Points, in no order, along strands that fork, close into loops and pass close to each other.
Points whose rows are less than 95.5 apart are linked; no others are. Some points are linked to none.
J_471: [ 23   5  13 -28   8 -18   0  32   2  12  -8   2  11 -30   3  -5 -14  34
 -33 -14 -34   2  -9   7 -10   1  28 -39 -19  14  12  30  13 -12 -16   9
   5 -23]
J_940: [ -1 -12   0  18  -4  42  10 -17  12  -6  -9 -22   5  10 -13  -6 -28  -6
  -9  13  21  10 -19   7 -13  -4 -36  36 -29 -14  -9   9  -9  30  22  10
   6   4]
J_903: [-13 -16  35  17   4  15  -8 -11 -23 -30  -5  10   8  21 -25  12   3 -24
   9  20  30   2   1  -6 -13   3 -19   2  12  -9   1 -27  -4   2 -13  -5
 -18  10]
J_282: [  5  19 -12  -5  -7   2   1  11  33 -48  18   8 -18  34  41   1 -12 -48
   0 -24 -21 -34  -7  11  -4  -3  -5  -9 -12   7  -8  -7   3  -8 -20  -2
  -3  28]
J_608: [ -8  -8  -7   0   8 -26   1   1 -14   2   7  26   9   1   7  13 -17   3
   9 -21   1  11 -18  -1  15 -11  17  -7  12 -25   7  13 -15  -2  -6  12
 -12   0]
J_348: [  5   6   4  -1  23  -6   3  -2  16   6 -21 -12  13 -22 -30 -11   4  14
   1 -23 -16 -18  23  10  22   7  22 -15  29  -3  20  20  13 -13   5  -7
   2 -15]
J_281: [ -1  -6   9  24 -15  44   5  -5  23 -10 -19 -43  10  11 -42 -11  -3   2
 -19  -5 -13  -7  15  24  -9   0 -10  10   1  18  40  15 -24   0  -5  13
  48 -23]
J_41: [  7   1  -2  37  11  -7  22 -17  -8   2 -14 -10  26  -8 -10 -13   0 -16
 -10  -8  10  -1  24  -6  -5  15   0   9 -15 -20  -7 -32  24 -11   8  -6
   7  21]
J_753: [ -3  -6  17 -11   6  18  -6  -3 -14 -18   9  -7  -9  16  17 -15 -29   0
  -1  30   1  -1 -16   4 -31  -9 -21  27 -20 -21  -7  15  -1  42  13 -20
   3   3]
J_612: [-25  10  -6  10  -7  11  -7   5  21 -28  -3  -9 -15  47 -18  -8  30 -14
  -5 -24 -10 -26  20  29   9  -6   3  -5  19   4  27  13   3   5   1  -1
 -11  10]
J_748: [  9 -17  52   1  36 -16  -1   8 -23  24  -6  20  23 -27 -28  25  -1  24
   2  -2  27 -15  -7  22   9   1  25 -20  12   6 -10  -9 -25 -14 -10  42
 -15  17]
J_328: [-16   0 -36 -10  -8   7  20  21  27 -24  15  -2 -22  30  33   0   4 -11
   1  -5  -8 -17   8   4  17 -15   0   1 -19 -17  25  28  -5  14  -8  -3
   3 -11]
J_910: [  3 -26  38  -1  -1  14  13  11  10 -28   2 -21  -6  49 -16  -7 -18   1
   0   8  -2 -30 -13   6 -18  -2  -7 -23   9   6   6   9 -20  15  -8  18
  -4   2]
J_114: [  3 -15  23  44  -6  40  29  -8  11  15 -21 -53  29  -4 -47  -3   0  -7
 -27  -7 -12 -22  15  24   4   0 -16  11 -19  -2  20 -11   0  -6  -4  21
  32 -12]
J_964: [-15  -9 -22   1 -21  35  37  -5  41 -21 -10 -26   4  29 -23  -3   0   9
 -21   4   8  21   2  31   7 -23 -32  16 -21 -11  44  16  -9  11   1  22
  45  21]
J_256: [-11  36 -11 -10 -20   5 -27   3   8 -19  35   9 -48  18  64  -3  12 -29
  11   3 -21 -19 -17  -9   2 -19 -28  17 -11   8 -13   9 -10  15   8 -36
 -25  15]
J_434: [ 16  34 -20   8  23  -4 -18  -3  32  16  14   5  -7 -23  19  11  24 -17
  34 -24  12  -1  31 -38   9  30  22   0 -28  15 -32 -38  48 -49   1  -5
  -1  14]
J_628: [ 28  12  19   2  11  -7  -7  25   9   6  16  24   0   6   5   5   4 -31
   6 -22  -8 -14  20  -2   0  30  25 -21  -8  31 -24 -27  19 -38 -14  13
  -8  25]
J_984: [-20  -7  45   4  26  -4  13  18  -4 -20 -12   4  29  -3 -36  21  -6   7
  -4  -1  12 -21 -11  36   7   2  14 -36  -3 -15  12  -6 -10 -10 -28  36
  -8  14]
J_358: [ 18 -20  41  17 -10  14   7 -28   4  20 -11 -10  38 -12 -42 -22 -21   5
 -16  12   1   2  -6  -4   5   4   1   0  17   9   4 -11 -30  11  13  36
   2 -17]
J_885: [ 20  27 -21   4  12  -3 -16  -4   4  -4  10  20  -6  -4  54 -18  11 -37
  19 -10  -5  -2  11 -21  -5   6 -11  16  -8  21 -29 -20  16 -15   5 -30
  -8  28]
J_36: [ -5  -9  -5  18  -6  21  32 -13  10   3 -27 -17  31 -14 -29 -13 -24  -5
 -18  13  14  18  -5   1   9  12 -20  16 -19 -25  -5  -7  13  -2  12  18
  15  13]
J_801: [-10 -17 -16   1  23 -13  33   8  15   5 -27 -11  19 -15 -15   9 -20  19
 -25 -39   8  15 -15  21  14 -14 -13 -26  -4 -23  -3  22  -8 -15   0  24
  -5  23]
J_64: [ -1  24  21  29   1  11 -18 -13 -13 -20  11  10 -19   8   5  -6  -5 -37
  -1  31  16  -8  28  -6 -17  25 -16  19  -6  33 -20 -48  -3  -4 -11 -15
  12   8]
J_336: [-15   2  16  12   1  -2   0  -6  -3 -38   7   8 -10  35 -17   4   7 -25
 -12  -3   5 -13  25   7   4  13  -9 -10   2   0  -2  -2   9  -1  -6  -2
  -4  29]
J_922: [ -5  36 -15   8   9  14 -17   2   4  -1  -5   6 -13  20  23 -14   7 -21
   2 -18 -26  -8  20  -6  -3  14  -4  30  10  17  -2 -14  -6 -10  13 -13
  17  20]
J_342: [ -3 -13  -5 -28 -15  13 -31 -12 -30  19   3  11   1  -7  13   3  -8   9
   5  19   5  48 -35 -16  -6 -16 -34  48  11 -16  -2  24 -10  18  21 -22
  10 -29]
J_298: [-13  14  -5  23 -15  13 -43 -16  -4 -22  10  11 -19  28   3  -3  12 -21
  -4  10  12   1  19  -2 -17  -1   2  23  11  17   8  -7 -23  30   7 -15
   0 -32]
J_378: [ -7   2  10 -30   9 -12 -23   2 -28 -32  33  26  -8  -2  44  11 -14 -16
  12  37  18 -10 -25  -5 -17  -7 -23 -16 -11 -13 -30 -22  18   7 -18 -24
 -34   0]
J_711: [  4  10 -11 -28 -27  -2   8  19  22   9  -3 -17  17   3  23 -14   4  32
 -18  13 -46  19  -2   8  12  -9  -8  -5   6  -5  46  47  -4   5   3 -15
  10 -33]
J_787: [ 16  13  17  -6 -18 -13 -33  20   3  24 -21  15  -7   8 -15  19  15   7
  21 -21 -28   3  17  -4 -10   2  30  21  36  45  34  19  -2  16   0   2
  -2  -4]
J_110: [  8   5  -7  -9  10 -15  -8  -7  -9  -7  20  22   3  -8  38 -10 -12  -8
 -17  33   7   3  -6  -3 -20  19  -5 -12 -17  -4 -35 -36  24   0  -7 -13
 -34  21]
J_813: [-13   8  -8 -27 -20  -7 -12  -3  -1  23  -9  -2  -1 -24  17  -4   5  36
 -16  17 -29  26  -7 -18  19   3  -2   9   6 -13  19  43  -1   0   9 -34
   2 -27]
J_570: [ 16 -10   8 -25  10 -29 -23   7  -8  33  12  31  -6 -26  28  -2  20  30
  16  19 -13  23 -10 -21  -9  10  27  17   6  19   9  25  12  23  -3 -20
 -29 -36]
J_817: [ 19  -9  30  -1  19  -9  -1  -4 -33  19 -11  19  14 -28 -37  12  14  15
   4   1  21 -12  10  -4  -4  17  21 -10   4   7  -8  -4  15  -5  -3   2
 -26  -2]
J_152: [  5   0 -14   3   6  -3 -16 -23 -36   2 -17   4  -2 -14  15   9   5 -13
  31  -9  14   7   0 -29  -5  -2  -8  47  10   8  -9 -35  -8  -9  31 -18
  11   7]
J_539: [ -1   7  12 -27  29 -18  -4  37  -4  19  20  15  -4 -29  34 -21  -2  28
 -17   7 -25  -3 -14 -15  -2  15  37 -27 -24   3 -11  13  10 -11 -26  -3
 -13 -15]
J_353: [ -3   5 -39   3   4 -19  29  16  26  -2 -13 -17 -14  -7  19   6 -18   8
 -13 -10 -14  -4  18 -14  -3  19  10 -15 -27  -2  10  -5  15 -23   5 -16
  13   4]
J_838: [  3   0  -3 -15  -4  27  12  17  21 -30  -3 -29  -5  38   9  -5 -16 -14
 -38  -4 -20 -32   2  40 -21  -9 -29   0  -1   8  16 -21   3  -7  -5  12
  21  28]
J_118: [  8 -12 -11  -8   4  -8  11 -12  27  19 -35 -23  34 -53 -26  14 -23  35
 -23 -19  -4  12 -15  11  18  -8   4 -28 -21 -13 -11  34   1  -3  18  20
  -1  -2]
J_527: [ -7  27 -15 -13 -18  10 -31  24  -7  23  15  18 -44  23  47   4  30   1
  18   1 -37  -1   1 -10   1  -9  -4  22  12  18  -3  21  -8  15  11 -31
 -33  -5]
J_404: [ 14   3  17   5  14  -4  -3  22   5   6 -12  -6  18   5  13 -18   6   2
  25  -2 -18   9   7 -16 -34  13  16   7  -5  10  25   4  18  14   1  -1
  12   5]
J_518: [-12  18 -35   8 -28  -3  -7 -18   2  -7  -8   4 -19   6  24   5  -9 -10
   2   4  16  18  14 -18  -2  -1 -10  27 -30  -3  15  -5   7   3   0 -37
  27 -29]
J_609: [  8 -21  41 -10   2 -14 -18  13 -26   1   8  24   5  23 -12  27  -4   7
  20  25  -1  16  -6   7  -3   6   3 -11  32   9  -6  25 -17  25  -8  15
 -21  -1]
J_619: [-25  17 -37   8 -36   7 -19 -16  -3 -27   5  13 -25  26   8  18  -7 -36
 -10   6  13   2  11   4   5  -4 -19  22   2 -11   8   8  -8  13   2 -15
   6 -14]
J_483: [-20 -27   3 -16  -3  17  27 -12  33  -1  13 -13   1  -2 -16   1 -31  31
  -2  21  24  15 -48  11  22 -20 -25 -25 -22 -36  -2  38  -7  20   3   4
 -13 -14]
J_657: [ 17   8  25  41   8   4   1  -4 -28  14  15  15   4   5   0 -11  21 -27
  17   9   2 -20  18 -18 -10  28   0  21   7  31  -4 -62   1 -22  -5   1
   2  20]
J_249: [-10  -1 -32 -17   0 -26  40   4  36 -21 -14 -33   4  -5 -19 -13   3  16
 -32 -49 -24 -15   0  29  25 -32  13 -51   8 -11  32  27   9 -12 -27  24
  10 -17]
J_761: [ 17  10 -22   0  25 -27 -22  22  14  21   5  10   5 -41  34   3  31  -2
  12 -26   4  13  18 -31  -2  34  47 -17 -36  12 -31 -25  32 -49   1   8
  -1   9]
J_354: [-29  38 -36   1 -20  -1 -45   0  17  10   4 -19 -31   5  25 -16  28   3
  13 -12 -21  17  39 -15  19  11  26  14  19  20  11  21  10  14  38 -38
  36 -38]
J_953: [ 11  28  -6 -30  12  -4 -20  32  22 -16  16  14  -7   9  41   5  -2 -35
  -3 -33 -26 -12  13  10  -1  14  16 -23  -4   9 -11  -3  17 -31 -29   8
  -4  23]
J_547: [-26   3 -11 -23   2 -21 -15  30 -22  -1  12  23   4   5  37  -7  10   4
  16   7  -4   8 -20  -5   8 -10  16  -7  11 -36   0  40 -11   4 -25 -13
 -16  -7]
J_739: [-11  -8   6  -1  36 -21   0  16   2 -29  16  16   6  -5  28   3  -9 -21
   9  -5  14 -27  -5   9   5   5  28 -34  -2 -20 -33 -30   4 -15 -34  17
 -33  25]
J_366: [ 14 -23  10 -12  19   3   9  27 -23  -3   8  -7  19   6  18 -12 -25  16
   2  33  -8  -5 -41  10 -19   4  -8   3 -18 -19  -1  21   8  21  11  16
   3  14]
J_871: [-28  12 -29 -20 -28   4 -13 -23 -19  23   1  -6 -35 -12  26  -9   9  18
  -8   6 -13  30 -18 -20   8 -21 -22  31   3 -20   7  27 -13  22  28 -45
  12 -31]
J_144: [ 23   7  25  -8  24  -6  -2  38   6  26  -7   6  17 -11 -10   5  -1  -6
  -2 -20 -19 -24  -1   9  -6  15  34 -33  -2  21   0 -34  11 -31 -13  35
 -13  12]
J_773: [-27  49 -21  16  -5  -1 -23 -13  16  13 -13 -11 -20   4  11  -8  28  -3
  11 -29 -11  14  44 -16   8   5  14  31  15  23   9 -10   4  -5  34 -25
  39   1]
J_92: [-18  -7  -3 -10 -21  22 -20 -17  -4  12   5  -4   3  12  10  14 -23  12
   1  17   5  29 -25  -1   1 -21 -29  23  25 -25 -15  20 -38  27  26  -6
  -4  -1]
J_31: [-14  -8 -11  -2   0 -11  20 -19  -9 -33  13  12 -19  -1 -18  -7  -9 -26
 -16  24  36  -2  -3 -10 -30  -3 -13  -5 -27 -21 -29 -53  44   4 -19 -15
  -7   3]
J_671: [ -6 -17   8  11 -24  12  -9 -24  -3  10  -7  -4   3  14 -43  17  -1   8
  29   2   8  -6 -13  25  30 -38 -19   0  40 -14   2  43 -34  28  23  17
  -8 -31]
J_112: [ -9 -26 -11  14   6 -12  42  18   5 -35  13  -7  -5  -4  -1   2 -25   0
 -41  23  16 -14 -20  17 -16  11  14 -33 -39 -25 -41 -11   0   5 -18  21
  -8  16]
J_258: [-15 -18 -13  29  14 -19  37 -21   8 -20   8   3  -1 -20 -22  15 -24  -6
 -32   8  27 -12   1   0  -9   9   8 -15 -27 -30 -22 -33  17   3 -27  10
 -12   1]
J_564: [  0  17 -14  20  22 -18   7 -13  14  -7  16  14  -7 -16  14  15  23 -38
  25 -23  29  -8  27 -25  14  12  14  -4 -20   1 -21 -39  33 -33 -27  -4
 -15  19]
J_133: [ 18  -6  28   6  29 -16   4   3 -28  16  12  29  13 -27 -10  -3  30  -8
  18   4  32 -13  17  -8   3  21  25 -11  -6  -4 -32 -46  23 -21 -18  14
 -27  20]
J_670: [ 28  27 -21 -23   3 -11 -36  -2  14   5  35  24 -11 -18  78  -6  18 -20
   6 -11 -15  15   5 -39   2   8  15   9 -24   6 -32 -12  21 -32  -8 -29
 -13  25]
J_97: [ -3   6   4  35 -16  38 -12  -2  -1  10 -20 -24   9   5 -21 -19 -11   4
 -17  15  -7  19   7   2 -26   8  -2  25 -11  23  20   9 -31   6   5  -2
  40 -14]
J_312: [ -7  16   1  19  13  -9  55  13  16  21 -22 -39  33 -22 -33 -13   3   8
 -34 -11 -10   7  20  25   8  19   9 -45 -20  -8   0 -20  38 -30  -8  40
  22  -3]
J_715: [-18   2  -8 -22 -24   3   5  13  -1 -13  18   1 -13  34  42  -2   0  -2
  -5  21 -11   1 -10   0  16 -22 -17   4   5 -32  18  37 -14  24  -7 -11
 -12 -17]
J_182: [  2 -23  16 -29  20 -25 -32  14 -28   5  29  36  -6   5  33   3  -1  17
  33  23  10  10 -34  -4 -17  -2   1 -19  13  -8 -26 -10   3  22 -17 -16
 -43  -6]
J_987: [ 13   3  23  27  -1 -11  49  13 -23  34   5  -6  40 -29 -25  -6   6 -22
 -22 -21   5 -23  13  -2   8   9  21  -5  -7  -7 -25 -49   9 -28   0  41
  -5  41]
J_379: [ 17 -41  53  11 -18  12   3 -12 -19  17  -2  -1  29   2 -36  -5 -18  11
  15  38  20  27 -22   1  -6   2 -14  -5   5   3 -16   1 -26  29  12  29
 -13 -20]
J_161: [-17  23 -30  21   7  -6  12 -26  22 -31  11  -2 -23   1   9   3  22 -53
  11  -7  16  -9  41 -17   7   8 -16  21   2  -6 -16 -26  21  -5 -27 -21
   3  11]
J_313: [  9 -11 -10   3  13 -41  -1  -6  -3  16   5  21  14 -19  -1   2  14  12
   6 -32  23   6   6 -19  17  -3  52  -3   3  -2   7 -20  -9 -22   8  15
 -18   0]
J_432: [  4 -33  21 -13  -9  -4 -20 -45 -32  27   5  19 -15  -4 -45  14  16  29
  42   3  35  24 -24  -7  -2 -40 -11   5  46   9   8  14 -18  20  16   5
 -17 -34]
J_343: [ 17  -2  12 -27  -6  11  28  33  11  -1  -6 -10  13  -2 -13   1 -32   8
 -47  -7 -15  -1  -4  21  -2   1   8 -35 -12  -5   1   8  11  -9 -19  27
   9   3]
J_918: [-13   7   8  22 -22  42 -38  -6   9 -12  -9 -12 -16  26 -14  -9 -15  -3
 -20  23   3  12   8  23 -20  -6 -11  24  17  13  14  13 -44  33   3  -5
  14 -18]
J_497: [ 10 -39  -8  -3   4  -5   7   1 -35  12   0  17  18 -26 -13  29 -26  24
   3  25  27  17 -32  -3  -3  12  -6 -20 -20 -22 -19   0   1 -11  -6  11
 -10 -11]
J_392: [-18 -21  16  28  -5  33 -25 -39 -26  23 -17  -5  12  -5 -52  16  14   3
  29   7  34  30 -17   6   9 -17 -43  32  23  -1  -1  -5 -25  14  23  -2
   5  -6]
J_388: [  6 -14 -10 -31  -6  28  20  27  16 -16   1 -27   2  36  24  -7 -22   5
 -32   8 -33  -8 -17  25   2 -13 -36  -8  -3   3  28  19  -7  -4  -3  15
  17  11]
J_968: [ 15 -12   5  -4 -13 -11 -18 -34 -24  42 -10  17 -14 -13 -37  -5  24  26
  25   8  18  23  -6 -14  10  -9  -4  22  35  27  13   5 -31  14  34  -6
   1 -30]
J_469: [ 23 -41  49 -17  11   2 -15 -17 -50  20   3  15 -10   3 -28  21   2  21
  39  27  36  23 -27 -10 -25 -21 -17  13  34  13 -15 -20 -10  26   3   3
 -11 -20]
J_27: [ 20  -7  22  -4  -3 -12 -15  -5  -3  28 -16  12  10 -11   2   4   2  29
  29  15 -20   9  -5  -9 -26  11  21  17  15  24  21  19   6  21   1 -10
  -7 -26]
J_324: [ 15 -13 -18  -7  26 -11 -23  19  -7  -3  27  27  -8   1  35   3  25 -17
  24 -14   9 -10  -8 -18  -6   2  31 -13  -5  -9 -30 -11   2 -18 -20  -6
 -35  12]
J_581: [ -4  22 -33 -31   6 -21  17  12  49   2   3 -30 -16  -8   9 -17   1  19
 -33 -46 -46  -7  14  12  26 -16  14 -39  18  -5  19  26   9 -17  -9   2
  17 -35]
J_395: [ -2  -8 -12 -27   0  -9   2  -9  -4  25 -26  -9  14 -48  -5   5 -12  42
  -6  -2   2  27 -17 -17  21   1   6  -6   4 -16  -2  33  -8  -8  18  -9
   0  -7]
J_759: [ 13   8  20 -13  13   6  -2  44  24 -14   8  -5  -4  29  16 -13   1  13
  10   1 -22 -19  -1  13 -27   6  17 -14 -20  13  24  17  27  11 -16   0
  -8  11]
J_829: [-20  25 -22   2  -8  30   3   3  24 -13 -17 -23 -17  43  -3  -3  -1 -12
 -24 -33 -21 -11  24  34  -2 -19 -24   4  27  20  36  -3  -1  -5   7  -4
  17  20]
J_287: [ 13  15   6 -18 -10 -10  -5   0  15   4 -36 -24  13 -27 -30  -9  10  40
   2 -31 -42  -5  13   0  13   1  13 -16  22  26  31  43  -2 -13  28  -5
  27 -21]
J_426: [-12 -24  10  -9 -27  50  23  -8  53 -18 -12 -20   5  18 -39 -10   2  23
 -27  23  11  10 -28  30   8 -17 -29   3  -9 -11  15  30   2  12 -13  17
  15  24]
J_148: [ 15  -4  34  -5  -8 -12 -23  13 -18   9  -3  19   0  19 -20  21  14 -11
  17 -11  -4 -13  13  -2  10   1  20   4  41  25  16   6 -20   0  -4  20
 -12   7]
J_939: [ 22  -8  10  26  -1  -9  33  21 -38  -5  12   3  28  -8 -14   6  -6 -20
 -17  16   4 -31 -13  12  -3  25  13 -18 -15  -4 -41 -49   7 -19   5  38
 -10  39]
J_962: [ -7   4 -21   7   2   5 -48 -15 -54  -6   2  26 -13  13  32   5  14 -26
  44   5   1   7 -14  -2 -20 -20 -21  53  22  13  -8 -19 -21   6  12 -27
   9   4]
J_728: [-16   7   8 -19  -1   4 -21  -3 -20 -40  32  26 -28  33  38   6  -1 -15
  20  30  -6 -18 -29   0 -13  -4 -35  15   1   8 -23  -1  -8  21   4 -31
 -26   8]
J_121: [-28 -11  44  51  -8  26  30 -35   6  12  -4 -39  14   2 -56  -1   7 -10
 -11   2  12 -23  19   4   9  -1 -15  19  -7  -3  21 -24 -22   8 -15   0
   3 -13]
J_411: [  7 -32  14   6 -12   7  27  17  -9 -36  14  -6   0  24 -11  -5 -15   8
 -15  30   6 -31 -19  -2 -22  14  16 -28 -14 -13 -13 -10   7   6 -16  -1
  -3   5]
J_820: [-23  -6  -1  18 -15   7  14 -11  14  -1 -20 -13  17  26 -50  11  -1  -9
  -5 -21   2 -10  -3  24  36 -33 -27  -7  42 -17  16  28 -20   3  12  20
  -6   1]
J_960: [-17  33 -59  14   4  -4  12 -14  44 -34   6 -14 -35   3  42   4  16 -41
  14 -16  -7   3  39  -9   3  -6 -10  26  -7   0 -11 -12  24 -11  -4 -32
  27  20]
J_747: [ -4  -9 -19 -10  -3  -5  32  15  11 -42  22  -1 -10  28  35  12 -14 -21
  -6   2   1 -23 -12   1  -9 -13 -11  -7 -32 -23   1   7   1   2 -19  -2
 -13  30]
J_970: [ 26 -38  15  -7  12 -10  -2  10 -14  26   0  11  17 -20  -4  14 -31  43
  -1  15   7   8 -33   7  12  -6   4 -41 -11  -3 -11  28 -21  -3  -2  15
 -16 -20]
J_317: [ 12 -15 -26 -23  17 -28 -40  -6 -33  15  12  53 -17 -14  19   8  43   2
  39 -19  29   7 -11 -27   0 -11  25   3  11   4 -13 -15  -2 -22 -18   0
 -25   9]
J_48: [ -1   8   9  14   0  16 -28 -20 -27  22  -5  12 -26   5 -19  -8  31   1
  14   8  13  21  22  -8 -19  -3   6  31  33  24  15  -3 -26  27  10 -21
  -2 -37]
J_234: [-11  -3  28  -3   4   3  13  -6 -33 -44   4  -1   5   4 -18   3  -5 -27
  10  37  32 -16  -5  -4 -24   9 -11  -5 -15 -13 -29 -44  22   3 -19  -4
 -18  30]
J_776: [  2  11  -8  -7  26 -16  -4  28  -9   5  23  24  -8 -23  41 -10   1  13
 -21  21  -4   0 -21  -5 -17  16  18 -27 -45  -3 -34 -15  37 -14 -14 -15
 -20   6]
J_501: [ -1 -10   6  18  -7   7 -30 -18 -41 -10  -4  11  -7  29   7  25  -7 -14
  37  13  24  13 -21   3 -30 -26 -46  26   5   7 -19   1 -21  19  14 -22
   9   1]
J_66: [ -5  25 -45   6  -5 -15  12  -3   8   1   0   3 -14 -20  26   8   0  -9
  16   1   7  22  13 -37   6  18   7   7 -27   2   0 -27  10 -24  -7 -21
  22  -4]
J_106: [ -9  22  -4   1   3  -5 -14 -16  -8  19 -31  -7 -15 -22  -5   4  14  11
  13 -24   4  14  23 -37   8  12  16  38  13   6  14 -12  -6  -2  33 -23
  26  -2]
J_188: [ -4  -8  11   4   3   8   9 -16 -11  -1 -10  -1   9 -18 -39  -3   8   6
   5   7  16 -12  14   5   6  11   1 -10  13  -6  16  17   6   1 -10 -10
   5 -15]
J_720: [-39   3 -39   9 -35  35  19   3  30 -12 -18 -22 -13  27  -7  -9   2   2
 -18  -1 -14  21   1  34  21 -30 -28  22   7 -14  23  40 -32  25  21   9
  25   2]
J_980: [ -5   7 -41   5  -3   0  40   6  48 -28  10 -27 -14   5  14   1 -21   3
 -45   9  -9  -7  17  14  -4   9  -7  -6 -34  -7  16 -10  41  -8 -11   8
  20  11]
J_445: [ -1   4 -13 -18  -8 -11 -32   1 -23  27   4  33 -31   7  15  17  24   9
  28  -6   2   1   1 -20  -4  -5   5   5  26   9  -5   5  -3   2   5 -26
 -32   7]
J_339: [ 29  -6  11   9   3 -31  -5 -22  -8  34   6  14   8  -9 -20  -2  25  16
  -2 -33  14  -8  30 -20  33   3  28  13  18  20  22 -27 -18 -23  20  23
  -4   1]
J_383: [ 20  13   2  11   3 -21  18  18 -16  25  -7  -3  28 -26   5 -16  -6  -9
  -8 -18  -3   0  23 -11  -6  22  34   5 -26  -5 -19 -29  24 -26  14  24
  11  24]
J_123: [ 12 -23 -29  -5  15 -25  12  -7 -33   8  -5  30  -3 -21   2  14   8   8
   5   2  32  13 -13 -20  -1   7  -2 -17 -29  -5 -18 -28  15 -24  -4 -11
  -8 -12]
J_877: [ 12 -24  38 -19   3   5  -1   7  -3   7   8   5  21  -9 -15  -2 -23  29
   8  10 -12   6 -21  14  10 -12   2 -37  37  10  -5  45 -38  17  -3  23
 -18  -6]
J_846: [ 12  11  -7 -13  -1 -25  12   5  22  10 -21 -34  16 -33  11 -20  12  41
 -11 -19 -35   7  21 -31   8  23  33 -25  13  27  19  21  12 -16  21 -11
  31 -30]
J_532: [ 23 -21  41   5 -20  17 -16 -30  -1  23 -16  -2  35 -27 -54  -6  -2  18
  33  28  18  33 -24  -4   7 -16 -17   0  18   9   2  31 -16  34   5  12
  -2 -35]
J_556: [-24   5   0 -18 -35  22  -6   7  11  -4   5  -4  -6  28   4   2 -16   4
 -15  12 -15  12  -8  19  19 -25 -22   6  30 -23  10  45 -34  34  17   7
  -3  -1]
J_515: [-19  14 -11 -10   9  -8 -22  -5  19  -4   1   9 -20  13  -8  -4   9  -2
   6 -24 -11 -28  23  10  18  -3  26  -8  30 -15  11  28  26   9   2 -13
 -13   0]
J_727: [ -8  15 -18 -44  -4  -8  39  21  35   3   0 -41   9 -14  30 -25 -13  31
 -32  -8 -38  12   7  11  24  -7  -3 -24 -18 -21  32  28  10  -7  -4   3
  24 -25]
J_934: [-12 -22  20  34   4  44 -29 -24 -43   0  -7  -1  12  22 -24  14  -6 -15
  19  25  35  17 -31  20 -17 -12 -53  33  -4   5  -5  -9 -32  12  18   5
  19   9]
J_470: [-27   1 -27   0   5 -16  22   4  25  -6 -18 -15  -3  10 -17   9 -12  11
 -15 -35 -21  -3  -9  26  26 -26  -5 -24  23 -17  20  47  -9   2   4  16
  -5   1]
J_743: [ 32   3  17  10  -2 -16   4   5 -45  12   4  20   9 -22  -1   5  10 -24
  28  20  23 -13  -1 -16 -20  14   6  22 -15  18 -22 -52  14 -16   0   6
 -22  36]
J_862: [ 15   4  -5 -25  26 -17  -6  18   2  22  13  12  -9 -29  22 -19  21  23
  13  -7  -3  10   1 -33  -3  28  30  -4 -18  17 -13  10  25   0   3 -27
   0 -24]
J_346: [  2   9  -1  -4 -28  20 -29  -8  -6  24 -25 -12  -2  -2 -21   1   2  17
   7 -15 -29  11  -1  11   7 -13  -3  21  32  15  11  53 -35  20  38  -8
  20 -13]
J_300: [ -3  14 -15  34   7   5  35 -11  39 -44  14 -16 -16  20  -1   2 -19 -27
 -24   5   3 -35  27  12  -5  18  -5  10 -29  -4   3 -34  27  -3 -18   5
  18  10]
J_155: [ -5  17 -24  40  -5  -5  17 -29  30 -45  13  -9 -17   4  24   7  -4 -54
  10   5  14 -38  17  11  -6   4 -30  11 -24  11 -12 -42   5 -10 -24  -8
   7  20]
J_982: [ 33  -3  19  21 -11  -2  15 -27   1  40 -15 -14  27 -22 -32 -19   0  14
 -13 -25  -3  -4  17 -16  26   5  22   5  24  13  21 -12 -20  -8  21  21
  21 -10]
J_401: [  8   7 -10 -15   3  10  51  29  20   7 -16 -43  18  -7  -9 -19 -19   0
 -40 -16 -26 -12   4  20 -12   9   4 -24 -16 -18   0 -22  35 -18  -8  33
  29  10]

A piece is all that can be reached along the links. How many separate loops has the piece of each point below (a circle has one, a figure eight two, a Y none), and how many tips (points with one link)?
J_612 | loops 0, tips 5
J_249 | loops 1, tips 4
J_518 | loops 0, tips 4
J_934 | loops 0, tips 3
J_728 | loops 0, tips 5
J_940 | loops 0, tips 2

A tip is a point with one link. Name the tips that can be reached along the links from each point below, in the order of the rows.
J_885 | J_354, J_670, J_392
J_324 | J_739, J_312, J_182, J_759, J_123
J_743 | J_910, J_984, J_64, J_388, J_846
J_747 | J_144, J_671, J_426, J_532
J_155 | J_761, J_469, J_121, J_960
J_987 | J_366, J_939

How many points has the smallest loop of links through each point below? Write - if it is on no loop.
J_249 | 9
J_871 | -
J_987 | -
J_570 | -
